Each row is a point on a landscape with many peaks, with its height.
A climber steps from a point to the highest of its 2 nearest points, and stops where none of them is higher. Distance is the straight distance between rows; heights are no part of it.
<507> h=587: [201 131 173 127  91 156 144 148 121 129 131 109 126 127  91 173 133 134
  67 119 149]
<1546> h=71: [ 67  48 170 130 169  71 191  87 142 112 123 144  90 149  51 122 146 149
 182 126  98]
<35> h=590: [137 116 122 128  88 148 113  70 148 124 127 159 186 126 147  74 145 128
 153 116 151]
<2535> h=194: [197 157  77 116  67 163  91 140 140 166 132 137 148 135 167 128 128 149
  84 117 148]
<2221> h=407: [171 115  77 132  74 155 103 134 173 115  80 126 166 131 172  76 147 193
 125 120 154]
<1540> h=596: [158 175 147 113 120 156 149 155 109 159 166 128 102 136 136 155 112 108
  76 114 136]
<1375> h=575: [ 91 122 138 165 150 115 173 143  96 127 167 168 100 138 106 133 112  54
 170 108  92]
<1990> h=353: [106 122  97  96 169  72 114 175 144 144 160 147  61 186 124 144 146 104
 183 139  82]
<1828> h=260: [127  75 191 117  86 106 180 103 116 110 114 131 141 172 140 135 177  76
 111 136  96]
<686> h=62: [153  95 160 179  77 156 150  88 148  76 104 143 166  94 102 100 146 173
 138 107 168]
<819> h=100: [108  88 123 113 166 131 137  99 144 127 119  89 163 150 110 137 141 174
 127 140 128]
<102> h=474: [ 92 143 131 226 147 146 147  99 106  89 146 158 137  57 136 120 119 103
 166 119 155]
<1509> h=597: [186 130 181  77 110 132 128 139 133 149 121  74 114 170 101 189 139 133
  91 159 105]
<874> h=329: [147 150  84 114 111 140  73 134 135 140  99 105 155 107 142 115 140 195
  81 146 164]
<2319> h=327: [170 187 120 106  97 131 143 147 120 180 170 129  99 157 200 145 103  71
  94 133  75]
<598> h=231: [112  84 130  74 184  92 129 122 123 120 109 103  80 134  70 169 118 142
 131 149 128]
<1171> h=434: [174 148  96 101  96 177 122 139 148 141  90 139 138 150 178  93 116 100
 120 119 124]
<1976> h=541: [ 70 109 146 177 133 113 167 104 103 112 139 167 116 106 114 127 112  75
 172  92  90]
<1313> h=196: [ 76 117 106 178 156  65 141 141 107 111 150 201  66 124  97 109 116  83
 206  89  99]
<195> h=339: [130 108 111 106 152 122 107 134 149 122 175 108 133 140 152 154 148 126
 131 156 113]
<1954> h=379: [ 95 140  89 120 152 107 136 136 115 152 171 156 111 155 140 128 111  75
 145 124  97]
<352> h=381: [184 156 118 184  81 166 130 141 111 112 124 166 152 105 170  86  96  87
 122 107 153]
<1965> h=388: [ 87  92 111 137 167  80 142 141 123 114 182 166  92 143 107 136 133  95
 182 137 113]
<1491> h=556: [117 107 173 189 121 158 152  96 118  80 131 142 143  86 109 127 137 123
 146 106 146]
<1577> h=363: [159 156  78  69 105 180  89 130 163 158  87  86 125 142 163 137 147 174
  88 137 134]
<2161> h=290: [ 87 146 114 100 180 107  88 145 131 142 131 110 128 127 125 123 123 154
 151 148 136]
<1729> h=527: [117  83 155  72 145  82 123 122 144 116 146 120  98 169 117 147 155  96
 160 157  94]
<921> h=257: [162 122 151  90  75 152 123 119 139 152 107 123 139 163 144 135 148 104
 107 113 102]
<362> h=276: [ 79 105 149 117 173  99 143 124 141 114 128 131 126 148 103 127 125 117
 186 122 101]
<220> h=285: [161  97 160 145 123 158 144 109 129 101  98 113 167 117  76 113 137 166
 123 139 180]
<2263> h=473: [194 119 137 106  98 150 103 132 166 124 117 102 150 148 132 140 152 152
 119 146 133]
<114> h=191: [ 95 100 163 117 122 125 141  70 142 140 101 133 158 121 106 102 124 142
 139 100 114]
<175> h=319: [137 153 120 103 131 121 124 164 137 156 181 114 101 175 170 174 139 104
 129 155  86]
<156> h=320: [193 175 122 113  86 173 125 175 134 142  91 130 131 122 107 128 128 160
  68 107 183]
<130> h=498: [110 137 155 138 155 147 147 134  99 128 149 134 115 106  75 174 118  99
 125 117 138]
<16> h=268: [127 156 138 153 128 151 111 129  99 139 122 116 150  78  77 151 117 158
 104 123 174]
<1307> h=459: [154 119 174 151  82 158 164 112  98 112 136 146 140 122  89 164 153  89
 114 110 144]
<187> h=170: [170 209 119 102 127 161 123 175 144 159 162 104  95 148 191 136 111 129
  98 151 119]
<2316> h=193: [135 192 113  89 134 120  98 157 134 172 159 116  91 143 182 138  90  96
 135 135  88]
<64> h=337: [158 118 123 124 114 154 107 115 137 106  99 122 163 110 109 107 142 182
 116 137 188]
<885> h=563: [160  63 149  86  99 121 126  65 164 118 111  80 144 155 107 144 167 166
 121 163 115]
<712> h=300: [199 104 156 108  88 148 129 119 136 136  72  98 157 148  72 142 141 179
 109 131 151]
<1539> h=206: [ 99  44 197  85 128  76 169  61 134 121 113 115 127 162  88 146 162 128
 143 149  93]
<1978> h=136: [104  82 138 150 144 134 164  82 126  81 143 153 126  97 146  95 123 101
 141 121 140]
<2377> h=182: [ 55  90 123 185 155  71 168 106 128  96 152 185  68 113  94 112 120 116
 202  88  94]
<1789> h=74: [105  74 142 105 165 130 166  86 164 119 109  85 145 160 109 124 143 173
 145 147 106]
<850> h=564: [198 177 154 100  84 160 150 160 119 159 158 133 112 144 140 151 119 115
  57 117 141]
<1931> h=154: [ 94  51 149 113 160  59 147 108 155 122 129 111  93 153  92 156 141 151
 145 133  71]
<2528> h=267: [185 124 137 109  59 167 138 131 134 151  79 145 151 162 135 115 142 110
 105  92 121]
<2001> h=395: [105 129 110  84 152 131 123 129 112 143 155 142 112 145 133 137 122  88
 124 125 123]
<806> h=685: [122 118 132 121 108 143 108  80 144 134 120 148 184 123 109  99 144 148
 149 136 155]
<1050> h=157: [111  80 172  97 135 111 128  65 133 123 100 114 148 114  74 125 118 157
 149 129 121]
<2276> h=200: [106 116 141 117 166 139 132 118 118 106  98 111 136  88  91 111 119 163
 133 143 175]
<788> h=480: [225 103  97  97  15 152 111 147 171 148  89 130 130 180 132 136 175 157
 112 122 129]
<293> h=204: [ 88 187  92 158 160  65 101 172  93 141 178 158  85 102 156 136  78 101
 143 123 116]
<1588> h=605: [138  72 154  67 107 112 139  84 133 147 126  86 130 182 102 171 187 111
 128 178 100]
<1116> h=184: [165 179 111 118 107 135  94 145 140 161 109 112 131 133 208 104  89 105
 113 126  95]
<1441> h=374: [ 92 110  99 104 154 133 124 108 119 136 145 150 140 124 140 104 119  98
 126 127 134]
<2037> h=277: [157  84 174 107  85 130 163 113 122 120 125 113 147 168 107 157 180  93
  99 145 126]
<8> h=470: [154 154 135 174 112 168 111 139 120 100 140 150 150  87 128 126 129 120
 125 118 182]
<2143> h=352: [ 89  80 182 129 128  89 158 114 128  97 129 158 107 145 118 121 134  77
 165 120  86]
<1503> h=264: [105 130 164 100 161 128 122 139 140 125 115 118 147 150 107 123 133 131
 167 125 115]
<671> h=406: [149 184  57 152 107 151 102 154 121 138 108 115 162 114 193  79 116 152
  95 130 158]
<1849> h=410: [109 125 137 102 157  92  93 137 143 121 135 129  97 117 144 137 108 113
 151 125  96]
<2005> h=292: [137 104 160 102 118 129 168 133 118 131 149 116 130 174 106 172 160  92
 101 141 107]
<1640> h=190: [101  68 139  94 183  76 128 111 146 112 129 113  84 139  82 154 125 147
 147 144 105]
<128> h=471: [143  63 152 113 108 123 136  68 165 108 134 110 158 139 125 118 165 166
 129 151 127]
<1418> h=79: [ 62 103 113 108 190  94 133 107 145 124 127 116 129 143 102 119 129 182
 179 152 124]
<651> h=192: [ 68 184 111 190 131 148 117 123  81 101 102 135 152  38 118 110 130 151
 135 130 198]
<1919> h=567: [184 133 164  74  86 144 116 133 147 154 136  85 117 179 125 192 177 130
  96 163  96]
<2520> h=117: [ 49 116 107 126 196  84 118 122 122 114 130 119 124  97 105 107 127 176
 152 149 155]
<907> h=332: [208  99 147 131  75 154 119 137 158 118  72 116 153 130  83 123 147 193
 105 112 153]
<770> h=138: [131 138 107 135 143 164 131 139 143 135 106  98 176 139 133 116 137 161
 106 124 137]
<317> h=372: [118 200  68 129 125 135  77 155 114 153 123 109 145 106 182  97 137 161
  88 153 174]
<1939> h=504: [129 143 155 198 130 152 126 119 118  83 143 152 145  75 133 120 124 107
 153 120 155]
<615> h=274: [119  98 129  60 175 104 138 147 128 136 133  98  81 146  92 177 123 133
 104 138 107]
<1007> h=287: [171  89 135 147  64 155 155 116 137 132  80 145 172 148 129  93 140 136
 106  91 127]
<1598> h=436: [142 131 160 110 125 111  91 135 136 125 139 127 123 112 157 143 113 102
 121 119  95]
<1434> h=368: [106 143  83 153 148  88 126 134 103 154 173 166 108 135 155 126  87  69
 152 122  90]
<2043> h=245: [ 99 173 123 153 160 146 116 147  90 133 132 121 141  86  77 148 127 159
 118 135 182]
<876> h=537: [206 115 141  87  57 163 108 135 165 152 108  81 131 184 127 172 193 148
 108 160 110]
<1024> h=382: [102 112 127  87 171  91  89 152 161 131 133 104  79 152 137 149 126 143
 161 146  86]
<901> h=333: [148 150 122 103 102 123 160 144 115 171 162 115 107 196 189 143 131  52
 106 142  66]
<569> h=429: [183  87 142 119  84 152 119 119 175 112  95 103 158 149 145 120 160 166
 118 133 123]
<1558> h=479: [171 144  79 145  75 177 123 131 135 124  96 165 165 129 151  69 126 132
 132 109 166]
<1385> h=401: [105 218 122 144 153 128 111 175  95 151 148 113 118  88 146 135 101 145
  93 129 167]
<1900> h=639: [115  94 185 170 129 155 170  73 114  86 113 131 128  84  75 144 134 123
 147 119 150]
<1390> h=565: [128  76 170  65 119  90 127 107 141 129 137 100 111 181 110 175 178  98
 141 163  89]
<382> h=344: [170 142  92 186  91 146 140 124 112 151 136 141 164 134 196 105  91  86
 106 113  96]
<2256> h=371: [116 102 178 144 116 103 150 121 124  94 146 145 129 135 140 126 137  61
 151 129  90]
<215> h=197: [131 202  86 117 155 106 118 174 120 166 176 135  90 152 181 125  75  83
 147 152 101]
<1236> h=275: [117 113 181 113 156  95 135 139 125 134 124 104 110 140  74 174 127 120
 134 124  92]
<1439> h=404: [111 146 113 158 141 129 141 122 100 125 133 158 119 101 166  98  78  64
 142 117 121]
<963> h=313: [127 138 138  96 145  97 141 169 126 154 173 115  95 199 150 169 150  88
 143 147  71]
<1314> h=220: [155 109 105  86 109 163 114 101 139 146 112 117 162 139 111 133 149 142
  94 118 151]
<783> h=322: [161 198 105 118 112 142 148 151 104 179 177 142 111 149 188 132  81  88
  97 126 105]
<2476> h=430: [206 107  85 146  23 144 127 152 161 135  93 167 156 151 139 106 146 156
 127  85 149]
<1635> h=651: [183 130 185  99 119 138 131 133 129 132 113  86 128 136  82 175 124 142
  93 133 129]
<81> h=166: [ 76 113 141 133 182 128 134 103 122  85  89 110 125  74  96  95 117 167
 147 140 177]
<503> h=246: [130 101 155  83 109 129 132 110 139 152 103 113 132 160 144 141 142  97
 120 125  81]
<1337> h=663: [126 209  77 188  94 148 105 148  80 133 101 139 149  54 159  88 112 134
  80 119 189]
<1722> h=469: [146 204  86 176 133 126 123 149  96 146 155 125 133 102 202 112  69 108
  94 136 126]
<1336> h=621: [119 164 147 118 143 137 159 169 105 156 157 143 104 162 116 149 113  78
 137 117 100]
<2050> h=566: [132 201 134  81 153 139 129 181 124 166 185 109  97 166 134 163 122 131
 118 149 131]
<54> h=164: [163 181 116 111 140 165 114 173 145 143 139 105 124 150 177 129 130 133
 101 144 133]
<1971> h=234: [114  89 146  99 112 120 139  92 135 126 120 126 152 149 146 121 139  96
 118 115  94]
<559> h=288: [133 145 150  86 164 137 101 148 152 150 108  86 136 161 116 147 129 139
 147 150 105]
<1572> h=316: [ 96  80 200 125 138 101 170  95 121 101 112 135 116 121  80 137 137  96
 169 119 110]
<983> h=588: [105 174  78 202  98 160 116 108  86 121 106 158 158  52 148  90 107 130
 110 108 176]
<2180> h=345: [131 117 109 131 108 127 142 119 130 152 134 124 147 175 188 118 136  75
 129 144  65]
<911> h=213: [ 67 167  93 157 170  52  93 180 102 148 157 167  72 109 116 139  97 125
 162 113 115]
<327> h=295: [129 148 151 163 127 156 119 108 111 106 100 133 149  63  76 136 125 154
 118 111 181]
<1922> h=335: [ 68 138 129 154 175 116 129 124 126 109 122 142 129  97 132  99 112 122
 174 113 132]
<1634> h=408: [112 166 115 107 153 127 112 148 109 159 154 131 124 129 149 142 110 109
 109 123 130]
<1940> h=99: [144 119 112 202  72 140 131  95 143  95 124 161 168  79 170  77 124 151
 137 104 153]
<1414> h=468: [143 176 119  89 157 135  89 158 129 151 147  82 117 123 120 172 135 179
  90 165 158]
<1893> h=111: [130 116 118 192 103 145 143  96 135  95 121 156 161  98 178  63 105 127
 145 119 134]
<273> h=328: [157  88 197 111 119 132 152 118 147 116  93  87 138 157 105 141 150 126
 130 135  98]
<101> h=377: [211  87 132 128  61 153 128 131 173 106  72 114 154 158 120 114 162 190
 110 116 138]
<2271> h=664: [ 87 162  91 155 121 127  87 123 117 115  97 123 160  65 161  71 127 166
 118 138 165]
<287> h=181: [199 195 108 111  63 171 129 161 144 183 148 121 124 165 180 139 130 139
  78 126 108]
<2159> h=151: [ 68  80 148 154 157 110 168  88 130  77 147 160 101  94 130  91 118 110
 165 114 124]
<2317> h=367: [ 95 104 110 113 175  63 120 177 136 115 164 147  74 170 104 144 134 120
 183 136 101]
<1378> h=581: [107 122 146 149 134 145 127  94 129 114 134 138 182 107 108 104 142 151
 161 127 157]
<394> h=432: [104 180 124 129 164 130 125 169 105 161 156 122 114 120 122 151 108 131
 101 124 134]
<2169> h=167: [ 47  87 137 184 167  92 171  98 130  85 147 178  83  95 126  98 111 115
 197 108 115]
<76> h=346: [184 154 106 151  74 177 145 171 124 148 106 148 147 135 123 118 130 146
  77  93 156]
<1264> h=452: [ 93  72 108  99 152  97 140 102 147 108 155 139 108 151 159 121 139 101
 153 144  92]
<1304> h=414: [160 109 146 167  78 162 168 120 107 107 125 155 145 120 146 113 134  67
 113 109 126]
<372> h=661: [157  76 151  58  92 132 121  83 147 144 101  69 133 179  94 170 175 140
 113 163  97]
<687> h=241: [100  60 187 104 106  92 171  81 125 122 104 124 128 170 114 133 172  96
 128 135  87]
<1091> h=187: [210 173  80 124  49 172 122 161 139 172 139 130 141 158 169 135 129 144
  83 115 131]
<937> h=435: [162 161 109 168  96 164 100 143 111 112 114 151 159  79 121 113 135 153
 108 120 203]
<2369> h=216: [109  79 163 126  98 122 149  68 133 128 112 135 161 120 139 114 142 122
 124  99  94]
<818> h=208: [ 75 113 102 166 177  64 129 170 114 113 142 199  41 125  67 137 118 118
 188  90 115]
<849> h=326: [146 134 104 103 126 139 107 141 140 140 177 107 131 165 177 152 142 110
 127 160  97]
<1806> h=310: [ 61 122 136 148 184  86 121 136 131 117 125 142 110 113 117 110 110 137
 186 111 107]
<190> h=413: [133 141  97  87 134 166 119 133 150 158 105 113 127 155 171 104 123 109
 128 135 106]
<1982> h=47: [ 70  72 127  90 181  94 140  74 163 127 123 105 126 150 105 112 142 177
 165 149 104]
<1808> h=461: [103 139 119 177 163 107 115 143 123 111 153 116 142  93 151 139 121 146
 114 124 121]
<1575> h=415: [166 153 101  84 139 148  84 136 145 153 111  65 127 123 116 161 133 193
  85 159 151]
<596> h=503: [175 146 132 115 108 148  94 139 124 129 138 125 129  95 142 143 113 135
  78 113 151]
<1446> h=202: [ 58 150  83 151 182  54  93 174  98 119 150 160  78  85 121 121 108 129
 173 126 139]
<1122> h=6: [ 82  71 177 126 186  68 157  81 125 107 115 108 101 114  36 127 113 176
 189 140 130]
<2538> h=520: [154 115  99 143  71 174 122 100 138 124 101 170 179 124 128  80 139 140
 136 107 173]
<2484> h=258: [164 102 153 116 135 153 142  99 130 128  78  94 167 127  60 128 139 176
 117 138 162]
<1880> h=233: [113 113 135 105 185 127 136 122 116 111 123 103 129 114  80 135 131 138
 132 150 164]
<1960> h=550: [119 110 181 153 140 151 155 108  98 101 123 125 121  94  61 170 128 118
 119 118 143]
<2415> h=418: [118 131 128 161 117 130 148 117 101 115 165 166 125 110 149 132 105  55
 142 116 121]
<284> h=18: [173  74 201 126  87 145 163  86 146  93  89 118 154 144  82 106 159 151
 128 132 143]
<1460> h=309: [168 107 130 170  70 151 138 116 138 132 104 140 177 118 137 117 136 140
  95  84 122]
<2078> h=262: [149 147 141  88 141 159 104 137 122 144  84 100 136 111  95 136 113 161
  97 130 172]
<2131> h=449: [ 52 140 114 206 157 136 150  97 104  90 152 158 120  55 127 114 119 122
 173 126 161]
<1724> h=383: [162 184  82 177 102 163 120 165 112 138 129 142 154 113 179 101 106 141
  84 126 170]
<622> h=155: [155 168 105 126 124 174 126 167 137 150 125 103 148 143 149 130 131 145
  93 131 150]
<1655> h=376: [ 61 133 135 172 171 137 140 112 101 115 121 134 120  76  67 142 123 137
 153 113 159]
<798> h=189: [141 175 122  98 120 121  99 149 145 169 127 105 109 149 198 132 103 101
 121 132  66]
<2533> h=402: [196 123  71 151  48 152  96 146 166 139  88 139 160 146 174  92 137 160
 123 105 130]
<1562> h=237: [ 93 142 134 135 178  61 127 188 112 146 156 137  72 158  79 171 120 136
 148 106  88]
<726> h=365: [ 71 162 115 173 158 133 123 121 106 110 103 140 144  79 143  86 102 118
 155 126 157]
<370> h=437: [132 123 153 153 107 151 149 117 102 115 157 159 146 118 118 150 131  77
 110 112 129]
<36> h=364: [179 164  81 184  78 170 137 165 115 138 110 147 145 114 158 113 112 142
  83  91 158]
<2208> h=403: [113  57 152 124 131 109 150  73 148  93 167 124 146 133 123 119 170 138
 143 151 123]
<2092> h=506: [202 146 131 106  80 177 106 158 157 141 125  94 141 172 134 159 158 154
 105 150 129]
<1681> h=495: [155 101 194 142 111 151 164  99 100 118 115 122 145 116  56 161 145 113
 109 128 146]
<1135> h=391: [ 78 160 100 162 153 140 132 118  94 122 124 152 128  82 164  87  75  82
 153 115 136]
<1359> h=349: [ 90 123  97 110 153 122  95 103 130 118 124 142 139  98 156 103 125 132
 137 128 147]
<1970> h=516: [ 85 183  83 196 156 104 106 147  97 137 143 120 152  87 179 102  95 125
 133 139 130]
<1565> h=507: [123 148  92 184 113 125 107 111  98 127 125 139 148  75 183  98  80 101
 107 107 141]
<2201> h=336: [ 78 143 144 151 145 141 125  92 108 112 107 145 140  64  85 136 114 136
 149 109 165]
<1740> h=101: [ 68  51 169 128 146  55 174 111 127 115 139 162  81 174  58 125 158 114
 189 122  88]
<1027> h=224: [ 91 149 124 122 172  67  93 176 110 148 161 142  91 127 105 157 108 130
 152 116  99]
<733> h=455: [179 147  88 121  85 168 105 138 137 122  89 156 141 124 173  66 112 120
 120 119 159]
<693> h=221: [ 71 185 128 168 165 147 110 154  91 113 106 116 138  67 101 123 128 163
 123 140 187]
<423> h=539: [182 143 154 144  93 156 126 139 123 126 120 133 125  93 111 153 115 127
  71 101 161]
<1006> h=291: [180 182 139  97 131 178 128 163 128 147  99 109 121 124  97 141 121 160
  85 128 183]
<1161> h=82: [156 108 127 189  75 153 127  98 149  82 111 156 166  76 120  84 139 166
 137 106 170]
<1214> h=561: [ 95 171  76 184 135 108  98 129 105 107 115 125 160  79 195  66 111 138
 126 146 154]
<994> h=598: [119 184 145  86 150 137 139 172 115 175 170 143 110 173 120 157 120  95
 138 128 108]
<1305> h=304: [123 118 160 104 125 108 160 159 116 142 161 118 113 196 127 167 163  79
 114 145  92]
<468> h=122: [122 100 123 158 124 151 147  97 139  86 119 141 152 103 169  79 119 118
 130 117 138]
<1723> h=331: [143 111  97 175 102 156 132 118 118 102 112 141 158  79 146 107 125 152
  77  95 162]
<1389> h=460: [ 94 175 131 140 171 131 125 154  90 149 169 136 112 111  84 174 101 121
 119 114 148]
<723> h=397: [152 134 124 173 105 174 154 126 103  97 119 157 143 107 163  91 109  65
 135 112 140]
<938> h=369: [159  92 185 134 104 142 144 120 165 112  86 104 162 154 143 110 148 134
 126 117 103]
<1764> h=491: [136 134  95 132 105 143  97 124 156 121  65 127 168 109 165  60 135 201
 119 127 168]
<541> h=386: [ 62 131 138 181 165 106 151 138  98 121 151 170  83  95  71 170 123  98
 183  95 117]
<276> h=370: [161 146  86  82 117 159  83 144 153 144  88  87 143 124 138 136 140 190
  83 150 162]
<2275> h=324: [116 152 110  51 169 120 124 163 130 159 153 124  63 169 133 165 122 109
 123 141 111]
<626> h=578: [141 147 162 103 151 137 128 142 112 148 129 100 114 123  85 178 110 141
  88 117 125]
<2127> h=338: [141 139 114 121  98 143 148 132 130 169 138 110 133 204 198 130 140  58
 128 151  60]
<1281> h=489: [101  55 131  91 149  82 144 110 148 108 160 125 105 169 130 139 165 103
 163 147  92]
<2026> h=366: [121 114 108 152 135 140 116 114 113 107 119 126 153  75 125 128 134 165
  77 116 162]
<129> h=198: [ 58 104 161 147 181 110 141  90 130  86 117 117 119  80  84  95 115 175
 169 143 164]
<125> h=323: [ 73 160  82 123 169 108  87 133 125 125 134 123 142 106 163 103 116 138
 148 144 147]
<959> h=314: [133 107 134  81 150 137 111 118 167 135 103  63 132 175 120 142 148 154
 152 159  92]
<1324> h=343: [111  96 139  82 170 113 103 114 168 123 121  91 111 167 124 136 148 149
 181 162  87]
<281> h=521: [138 205 106  77 151 139 109 163 138 170 170 100 100 137 150 166 123 163
  86 154 148]
<435> h=387: [174 131 100 145  79 165 103 128 131 116  99 143 169  98 101 113 143 184
 108 115 198]
<111> h=165: [109  54 180  97 146  90 156  62 131 113 128 108 129 135  70 133 129 140
 150 152 119]
<875> h=176: [200 217 126 110  92 160 131 164 144 172 158 113  94 159 191 142 103 132
  83 127 113]
<1988> h=361: [109 137  75 159 138  97 130 114 113 156 161 145 145 144 189 102  85  73
 152 140  81]
<1906> h=153: [ 51 119  96 124 196  63 106 156 124 118 120 122  90 113 100 118 126 178
 157 138 133]
<88> h=298: [131  98 198  99 150 103 142 118 128 121 112  88 125 157  87 164 137 130
 136 135  95]
<479> h=249: [ 86  78 151 121 174  71 151 128 100 114 139 158  65 132  36 162 126 112
 173 115 117]
<1514> h=40: [ 77  63 182 133 178  75 170  88 135  97 121 148  85 115  42 124 121 140
 191 131 124]
<301> h=303: [124 117 119  54 159 134 133 145 140 143 133  99  81 166 128 168 129 113
 106 145 107]
<881> h=126: [ 82  48 160 110 146  40 160 116 140 122 128 133  80 175  83 149 156 132
 163 124  65]
<1077> h=453: [162 122 165  86 117 121 110 140 135 123 139 112 101 124 143 164 119  96
  97 124 111]
<359> h=390: [152  92 175 122 103 133 143 125 136  74 137 138 140 138 146 114 146  82
 136 138 114]
<1591> h=538: [145 150  72 187  89 143 105 110 109 128 106 160 159  68 175  75  92 120
 104 109 164]
<345> h=238: [141 134 128  91 123 163 125 119 115 148 107 131 142 117  96 137 125 125
  94 120 161]
<656> h=362: [136  77 139 112 140 116 136 111 141 102 171 113 138 151 119 155 157 127
 123 159 120]
<1596> h=456: [223 135 103 124  17 150 122 169 156 152 108 153 144 171 137 131 154 148
 111 103 143]
<2532> h=265: [105 140 119  99 179 127 117 147 127 125 137 111 119 132 106 145 128 142
 140 159 156]
<2153> h=223: [ 81 102 121 129 180  72 130 148 111 124 137 181  58 130  52 149 123 111
 178 107 118]
<1986> h=441: [167 122 148 149 105 160 115 128 135  92 141 141 150 113 143 115 139 120
 124 127 159]
<2042> h=421: [ 77  86 102 110 167  76 130 110 148 118 160 161 100 145 138 104 127 102
 170 137 106]
<300> h=409: [ 93 138 122 164 143 115  98 116 116 108 131 113 151  69 127 129 119 162
 111 119 153]
<1190> h=412: [ 47 135 128 187 168 119 145 115 104 104 142 162 103  76  88 145 124 115
 179 113 145]
<2255> h=433: [128 159  74 135 138 143 115 137 126 138 118 120 155 116 189 100 102 124
 108 128 134]
<1521> h=411: [164  87 160 123 111 152 117 113 146  85 139 139 147 131 146 113 154 120
 134 143 142]
<970> h=199: [109 204  88 147 172  84 111 179 102 155 176 150  75 125 174 116  67  87
 152 144 107]
<2496> h=334: [117 186  80 126 125 136  88 152 112 154 108  95 157 105 147 116 140 187
  69 142 172]
<385> h=553: [206 139 163 116  76 157 156 150 110 141 138 127 122 151 121 161 140 113
  63 117 140]
<342> h=505: [212  94 120  87  34 152 111 115 172 131 102 115 135 177 136 143 189 144
 106 141 127]
<1741> h=120: [119 104 118 131 146 149 129 112 154 125 119  96 168 140 139 123 148 171
 115 127 118]
<44> h=317: [154 225  88 135 125 146 128 153 102 195 162 131 121 154 197 126  71 100
 104 141 106]
<2444> h=330: [154 136 123 160  89 152 124 122 130 138 121 138 167 128 167 107 116 108
 102 101 109]
<2462> h=599: [103 146 153 148 140 121 175 162  98 151 156 156 106 156 112 152 119  54
 143 106  97]
<1426> h=280: [ 95  85 174 128 159 100 160 106  99  99 137 144  95 119  44 164 132  95
 158 121 119]
<1252> h=454: [128 178  71 136 148 129 127 162 109 146 149 123 126 121 195 102  86 103
 101 136 122]
<1502> h=255: [109 116 157 110 172  75 127 168 125 143 147 114  82 160  72 181 130 125
 148 134  91]
<2039> h=355: [138 143  88 156 123 126 131 122 116 155 139 138 150 153 193 109  94  81
 131 131  86]
<995> h=645: [106 134  96 133 111 125  88  97 140 106  93 115 173  78 164  63 139 200
 121 131 171]
<1163> h=36: [161  79 185 147  82 153 156  90 163  92 106 136 169 131 100  97 162 158
 150 122 147]
<2022> h=488: [ 80 156 101 192 167  97 121 152 113 123 166 122 131 100 168 124 101 128
 131 123 112]
<1516> h=389: [147 145  84  77 119 188  93 128 170 152 107  95 120 153 170 128 150 147
 127 149 114]
<1737> h=259: [ 45 105 150 152 189  74 140 109 135  96 127 141  99  90  86 108 115 167
 189 118 131]
<2071> h=340: [100 149  96  75 175  98 115 178 135 151 160 139  58 172 135 149 112 110
 158 146  95]
<1647> h=180: [ 52 130  74 133 199  53  96 173 130 120 130 151  74 116 115 110 120 156
 163 135 129]
<1332> h=486: [138 177  88 176 116 113 111 123  93 143 124 143 135  83 198  92  61  97
 100 128 115]
<1633> h=205: [178 126  86  95  81 161 100 125 151 146 113 135 151 132 132 117 141 152
  90 117 159]
<913> h=478: [178 154 148  91 110 141  95 141 139 138 134 104 113 115 136 160 121 127
  78 129 134]

Call two points neighbours if one is among the 2 nearest of the other. Go from one point of each pair to the other, from neighbour to neighbour, staying as high as possible. Name the lowest point that can't be avoided.
<1190> / <372> => <1050>
<507> / <1540> => <385>
<1337> / <806> => <874>
<1635> / <2271> => <2533>

For each start below, name the point where the climber stops.
<190> => <806>
<1982> => <911>
<2026> => <2271>
<874> => <1336>
<2275> => <372>
<921> => <1900>
<81> => <1900>
<783> => <1900>
<2169> => <8>
